Each row is a point on a tangle of strands that fork, close into loops and nearly touch. The rows are in no order.
Points whose rows are less than 48.7 apart are linked; no others are. Some points are linked to none.
<1168>: [ -2  -8   7  21   7 -26   7 -29 -20 -21  -4  -2  17  -8  17  17  26 -24
 -31 -22  13]
<306>: [  6   3 -15 -18   5   0   2  18  14  -7  27   5 -11   3 -12 -11 -11  36
  16  10   3]
<258>: [  0 -14  16  27  15 -30  -1 -20 -11 -20 -25  -8  20  14  22  -3  15 -23
 -32 -17   9]
<994>: [-23   2 -20 -55  -5 -26  -2 -17 -18   1  30  16 -10   7 -16  -9 -22   8
  19   0 -23]
<456>: [-10   8  -5 -12  27  -2  19 -23 -18 -20  14  -1   1   2  17  -6  16 -16
  -2  -4   7]
<860>: [ -4 -16  13  10  15   8  18 -30 -11 -17 -26 -11  -2  21   3 -13  17 -20
 -24  12  -1]
<328>: [ 11  34 -25 -19 -16 -35  16  -6 -39 -15  -3   7   0 -17   1   4 -17  -5
  -7 -18 -11]
<1074>: [ -4 -10  -1   9  -5   1 -27  -1  16  32  14   4  -6 -10  -8  14  -8   2
  -1 -13   6]
<968>: [  0   1  14  12 -22   8 -16  52  18  15 -17 -16  -7   5   2  -1  14   8
  18  18  17]
<377>: [ 14   4  14   4   7 -10  -6  46   4  -8 -27 -30  15  22  19 -19  18  10
   5  -9   8]
<574>: [-23 -25  -5 -24   3 -15 -29 -22  16  17  34  -8  -4   5  -8   1 -16  18
   5   4   4]
<318>: [-25 -27 -27 -10 -18  14 -17 -11  21   6  10   1 -35  12 -13   9 -21  15
  13  24  -6]
<1098>: [  4  -4  -6  11   9  35  16  14   8   2  43   5 -20 -23   8   1  20   0
   2   7   2]
<1173>: [-12 -27   9  11 -31  28   0  10  23   9  -8  20 -29  -1   2  12   1   3
  15  31   6]
<350>: [ -7   4  -7 -20   7 -15  21 -28 -31 -24 -22   3  -3   5   1  -3  -3 -14
 -21   2 -11]
<381>: [ 13   4  17  11  -3   5  10  28  16 -25 -17   5  24  25  -3 -14  -9  26
   9   8  -8]
<273>: [ -8 -12  12  -7  30   0   5 -19  -7  -5   3  -8   0  -1  21  -4  26 -24
  -6  -8  22]
<1143>: [  1  10  -2 -13  11 -34  -5  11 -30  19  -5 -22  -6 -22  -2   4   6 -21
 -22 -15  32]
<674>: [ -3  -6   3  13 -23  48   2   8  21  11 -10  17 -25 -20  -6  19  -9  -7
  12  24  -2]
<180>: [ 20  30 -19   1 -19 -11  -4  20  -2  17   8 -15  -2  -1 -25  -4 -31  38
   1  -2 -11]
<783>: [ 13  15  -3  -4  12 -27 -11  19 -16  15  10 -27   6 -15  11  -6   2  -7
  -3 -17  29]
<992>: [ 10   3  16   3  -3   1  -8  47   3   7 -31 -18   4   9   2 -10   7  12
   6   7  12]
<385>: [  1  -1  22  10  24   0  12 -20 -12  -3  -5 -22   8 -14   5  -2  31 -42
 -17  -8  24]
<922>: [ 23  28  -9   6  -4   2  -3  18  -1   4   2  -6   0   0 -11  -3 -21  18
  -8  -9   4]
<572>: [ -7  -7   7  20  -7 -15 -25 -11 -13  25 -24   5   1 -21  10  19   4 -34
 -34 -20  10]
<263>: [ -5   1 -21  14  -7  29  -1  -4  -2  18   2 -10 -32 -39  -3  24   2 -18
  -5  -2  -2]
<620>: [ 21  13  -2   6  -2 -25  -3   0   0 -11   5  10  25   1  -1   0 -22  12
 -24 -20  -6]
<934>: [-14 -23  10 -10  26  -7 -21  -9  -1  16   1  -6  -5  -1  17   4  17 -12
  -2  -9  18]
<1022>: [ -5 -16  26  31   2  12  -3   2  11  -5 -38   5  34  29  15 -10  29  -6
   3   7 -10]
<673>: [  5 -10  21   8   3  26   4  -5  19  -7 -15  10   0  15   0   2   6  10
  -5  22  -9]
<33>: [ -3 -19  31  18 -11  23   9   3   8   8 -33   8  20  15  13  -5  36 -11
   8  27   4]
<827>: [ 11   8 -13 -13   0 -28  -4  -9  -4 -22   1   8  34   9 -18  -7 -30  29
 -12 -10 -10]
<1030>: [-10  -6 -18  -3 -14  19  -4   4  12   9  15   2 -47  -9  -9  12 -19  10
  16  18  -3]
<749>: [ -5 -21   4  20 -18   6 -38  -2  34  32  -7  31  18  16   3  17   6   7
  17   6 -10]
<588>: [  1 -12  14  30   3 -10 -12 -27  -9  -3 -11   9  12 -15  13  15   7 -33
 -35 -20   8]
<279>: [ -5 -13   0  19 -14  -8 -37   6  15  27 -21  20  42  20  10  12   9   9
   2  -1 -12]
<330>: [ -2  -9   9  10  -7  17 -24  47  25  27   7 -12  -8  -3  12   1  17   2
  25   6  19]
<775>: [ -9 -19  18   0  19  19  18  -8  -4   0 -20 -22  -9   7   1 -11  25 -29
  -3  15   6]
<380>: [ -2   4  -9  -9  18  21  21  -6  11  -9  38  13 -11 -18   8  -4   7  10
  12  13   5]
<1025>: [ -3  40 -28 -31 -15 -30   9   3 -33  -3   8   4 -12 -17   2  -2 -19  -8
  16  -4 -25]
<368>: [ 16  25  19  30 -18  -2  -7  45   5  15 -42   0  26   3  -6  -5  -5   4
  -2   1  -6]
<1017>: [-12 -12   8   9   6   1 -28 -10  -1  19 -15  -4  -2  -8   6  16   8 -24
 -16 -14  16]
<710>: [ -7 -31  20  16   1  23  25 -36  -8  -4 -23  -1  -9  14 -10 -12  16 -28
 -11  14 -17]
<172>: [-17 -28 -29 -17 -12   8 -22 -27   5  -5   9  10 -15   6 -25  16 -35  14
   8  19 -14]
<681>: [  6   2 -21 -10   9  -7   1 -21 -18  -5   9   7 -12 -10   0   9 -15   5
 -11 -12  -9]
<1127>: [ 23   4   7  56 -13  25  16 -28  26 -14  13  15  33  -4  -9   3   4  -7
  -9 -10 -20]
<149>: [-17 -13 -33 -19   1   4  -9 -29  -5 -16  17  17   0  -5 -31  16 -32  25
   4   8 -24]
<163>: [ -4 -14   4   8 -29  -4 -28  32  28  39   9 -17  -5  13   8  -3  13  18
  27  14   9]
<723>: [ -7 -12   2 -12  -6  42  29  -2  14 -22   4  12 -26  -2  -7  -8  -8  22
   1  28 -17]
<382>: [ -2 -17  11   8  11  33   2  25  24   4  27   4 -21  -9  18   2  20   8
   9   8  18]
<52>: [ 12  14  -1   6 -10  16   2  29  11   5  -5  -4  -9  -4 -15   3 -17  16
   8   8  -1]
<561>: [  1  21 -13  -9   9 -13  38 -28 -14 -31  12  -6  13  -3  15  -3   8 -18
   8 -14   0]
<697>: [ -1  -7   2 -19  -6  19  14  17  14 -12   9  11 -25  10 -11  -6 -16  32
   9  23  -4]
<505>: [  2  28 -12 -15  12   5  42  -7 -14 -27  24   5 -15 -14   7 -16   7  -7
  17   1 -25]
<859>: [-19  20 -23 -47 -11 -29   8  -5 -27   7  13   3 -23  -6 -17   1 -18  -2
  17   4 -21]
<487>: [ 12  12  -7  15   5  17  16 -11 -10  -3  -2 -12   3 -30   5   3  15 -34
 -19  -7  12]
<856>: [ -1  -8  17  22  -2  -2 -24   8  14   8 -37  13  33  18  15  -1  11  -2
  -1  -2  -8]
<197>: [ 14   3  11  20   3 -22 -20  16   2   6 -18 -18  34   7  20  -2   1  -6
  -8 -26  10]
<512>: [  0  -6   8   2 -33  -3 -21  27  29  28  20 -17   3  17  -6 -14  -9  37
  19  16   4]
<928>: [-10 -27  16   1  11  27  34  -3 -10  -9  -1  -9 -19   6  -4 -24  36 -19
  -1  22  11]
<436>: [ -9  -8  -1  10  -4  -3 -33  -5   8  43  20 -15  -9 -15  12  15   4 -13
   2 -18  24]
<135>: [ -4 -25  10  -4   1  10 -11  23  26  -2   1  -2  -3  12   9  -7   5  30
  14  11   3]
<276>: [ 12  -5   7   2  -1  -9 -15  20   4 -12 -20   1  20  25  -9  -6 -18  24
   4   0  -6]
<1162>: [ 25  27 -16   2 -10 -23  -5   3 -15   4   9   4   4 -13  -6   4 -26   5
 -14 -22   3]
<260>: [ -1  -3  -4 -18  23  10   6  -9   1 -25  26  15   1   4  -1  -9  -5  14
  16   5   3]
<536>: [-10   9 -23 -37  -3 -31  -8  -8 -11   9  12 -12  -7  19 -16 -12 -20  14
   7   4  -1]
<867>: [-21 -23 -15 -23 -14  -9 -21 -24  14  11  41 -11   3  12 -26  -3 -24  34
  21  18   0]
<59>: [ -4 -14  10  10 -10  46  14 -15  11 -11 -10  19 -14   7 -13  -2  -3  13
  -8  26 -20]
<568>: [-15  20 -13 -37   2  -3  36 -14 -17 -29  15  18  -5 -10  -7 -13  -1  -3
  23   6 -40]
<262>: [ -6   3  -7  26 -21  33 -13  -2   5  22  -3   6 -23 -23  -8  23 -11 -11
   1   6  -8]
<1044>: [-18  -7  -3  -4 -11  35  13  -9  -6   0 -35   0 -32   0 -13   9  -8 -10
 -11  23 -13]
<843>: [ -4  33 -13 -30  16 -10  28   9 -10 -15  37  13  -8 -11   6  -8   6  -4
  22  -9 -10]
<508>: [-13 -27  11  -4 -14  15  -4  24  23   8  -3   5 -29  13   4   3  -4  14
  17  20  -1]
<366>: [  3  20  -1  -6  19 -40  17 -12 -25 -16  14  -4   9  -7  24   9  15 -25
  -4 -24  22]
<876>: [-12  13 -14 -35   7 -25  22 -31 -30 -36 -12  21   3   0   0   0 -11 -14
   0  -5 -25]
<853>: [ -1  28 -11 -18   1 -42  25 -19 -27 -31  14   8  12  -8  21   1   9 -25
   1 -24   1]
<729>: [ 20   8   6  38  -4  18  12 -10  10 -11  -4  11  20 -12  -5  -3   4 -11
  -4 -15 -13]
<364>: [ 19   9  14  19  15  -6 -14  31  11   1 -18 -20  29  10  14  -1  19  -1
  12 -18  10]
<238>: [ 13   4  12  14   7 -27  -6  10 -16   7 -28 -16  18  -4  10   3   7 -18
 -19 -22  26]
<594>: [  3   1  12  -4  20 -20 -18  10 -18  17 -27 -22  -2  -7   3   2   9 -21
 -10 -10  28]
<87>: [ 1 -6 10  9 19 13 -5 12 12  8 11 -1 -3  1 12 -3 17  2  6 -2 17]
<124>: [  9   1  -1 -12  10  -8   2  10   6 -19   2  11  26  25 -15 -10 -20  36
   3  -7  -4]
<23>: [  2  37 -13 -18  10 -12  26  20  -4 -20  21   6   5   4  -4 -22  -2  17
  16  -2 -11]
<849>: [ -3 -20   5 -11  21   2 -12 -13   7 -14  11   4  14  11  -5  -4 -10  13
   8  -4   3]
<571>: [ -2 -24  22  19 -10  28  20 -14   0   6 -33  10   5  21  -6 -14  28 -24
  -2  21  -9]
<45>: [ 18   8   2  15  10  11   0  -8   6  -6  15  10   8 -17   0   5  -2   1
  -9 -15   2]
<32>: [ 27  29 -15   3 -10 -37  10  -6 -33 -18  -1   5   6 -10  -8   4 -15   4
 -30 -25  -6]
<418>: [ 11  23  -4  11  16  -2  14  -7  -4 -11  16  -6   7 -17  12   6   8 -14
 -10 -19  14]
<1165>: [ 13  13  17  14 -31   1 -18  42  11  18 -33   4  14  16 -16   4 -11  22
  10   3  -4]
<823>: [ -4 -11  18  24   5 -10  24 -30 -12 -16 -23 -18  21  17  11  -7  18 -25
 -21 -11   6]
<373>: [ -8   6 -16  -1  10  17  -1 -13  -9  11   2   1 -20 -20   1  11  -6 -13
 -11 -11  -4]
<998>: [-21  -9 -22 -44   3 -11  -9 -21  -2 -12  24  17   4  -2 -22   1 -25  12
  12   8 -17]
<93>: [  4   1  -2   8  -5 -14 -22   0  -9  34  12  -8 -11 -30  14  19   8 -17
 -19 -27  25]
<316>: [ 12   5   9  32   5  -2  14 -22  -9  -1 -15 -22   2 -34  -4   4  25 -51
 -20  -7  17]
<637>: [-14  -1 -12 -22   5  27  26  -9 -20  -6 -14  -6 -34 -12  -6   6   2 -15
  -7  28  -9]
<393>: [ 18  11  15  13 -17  21  12  35  21  -6 -20  10   4   9 -14 -10 -17  28
   6  15 -12]
<1047>: [  3  -9   5  24 -24   5 -35  -6  20  38   7  18   9   3  -8  19 -10   0
   2  -2  -4]
<966>: [ 11  11  -3  -4  15  -5  -9  12   0  15  24  -5  -4  -7   9   1   2   4
   6 -18  19]
<444>: [  8 -10  13  -1  25  -8  -3  -8   6 -24  -5   0  22  20  10  -9   7   6
  -4  -6   1]
<511>: [  1   1   4   1  13 -35   0 -12 -24  -3   2   0   5  -8  14   8  10 -16
 -24 -18  18]
<875>: [-20 -22  -5 -15   9   3 -23 -21   8   6   5   3  -6  15  -7  -2  -8  16
  -6   5   2]
<919>: [  7  -8  22  15  15   6 -11   9   5  -9  -5  -6  18  14  22  -5  23  -4
   5 -11   7]
<779>: [  8  25 -24 -20 -10  -9   4  26  10  14  40 -12 -20  -1 -12 -12 -10  32
  15  10  -5]
<481>: [-18   6  -6 -30  15   4  26 -16 -26 -11 -17  -8 -18  -3   3  -8   5 -25
  -9  11  -8]
<746>: [-11   9 -15 -27   6  -8  30 -42 -26 -33  14  18  -1  -5   8   0  -6 -11
  13  -5 -39]
<1126>: [ 11   4  11   8 -30  -7 -22  44  23  30  -6 -12   5  15 -12  -1 -16  28
  18   9  -3]
<1063>: [ 10  18 -23 -13 -22   0  -6   8  12  18  27 -12 -14  -1 -26   1 -30  31
   9   8  -7]
<287>: [ -1 -11  12  -1  -2   7 -17  15  14  -1 -13   6   7  19  -4   2  -2  11
   0   8   3]

A piece is all that can be reached along the links. How many separate loops has the piece of each point below (a circle has one, a figure eight two, a Y none), and how many tips (points with one link)?
<481>: loops 0, tips 2
<875>: loops 2, tips 2
<273>: loops 1, tips 3
<135>: loops 2, tips 2

A tip is a point with one link. Name the tips that can be reached along the links from each point below, in the order of the rows.
<444>: <368>, <867>
<860>: <1127>, <928>, <93>
<59>: <1030>, <681>
<568>: <1044>, <23>
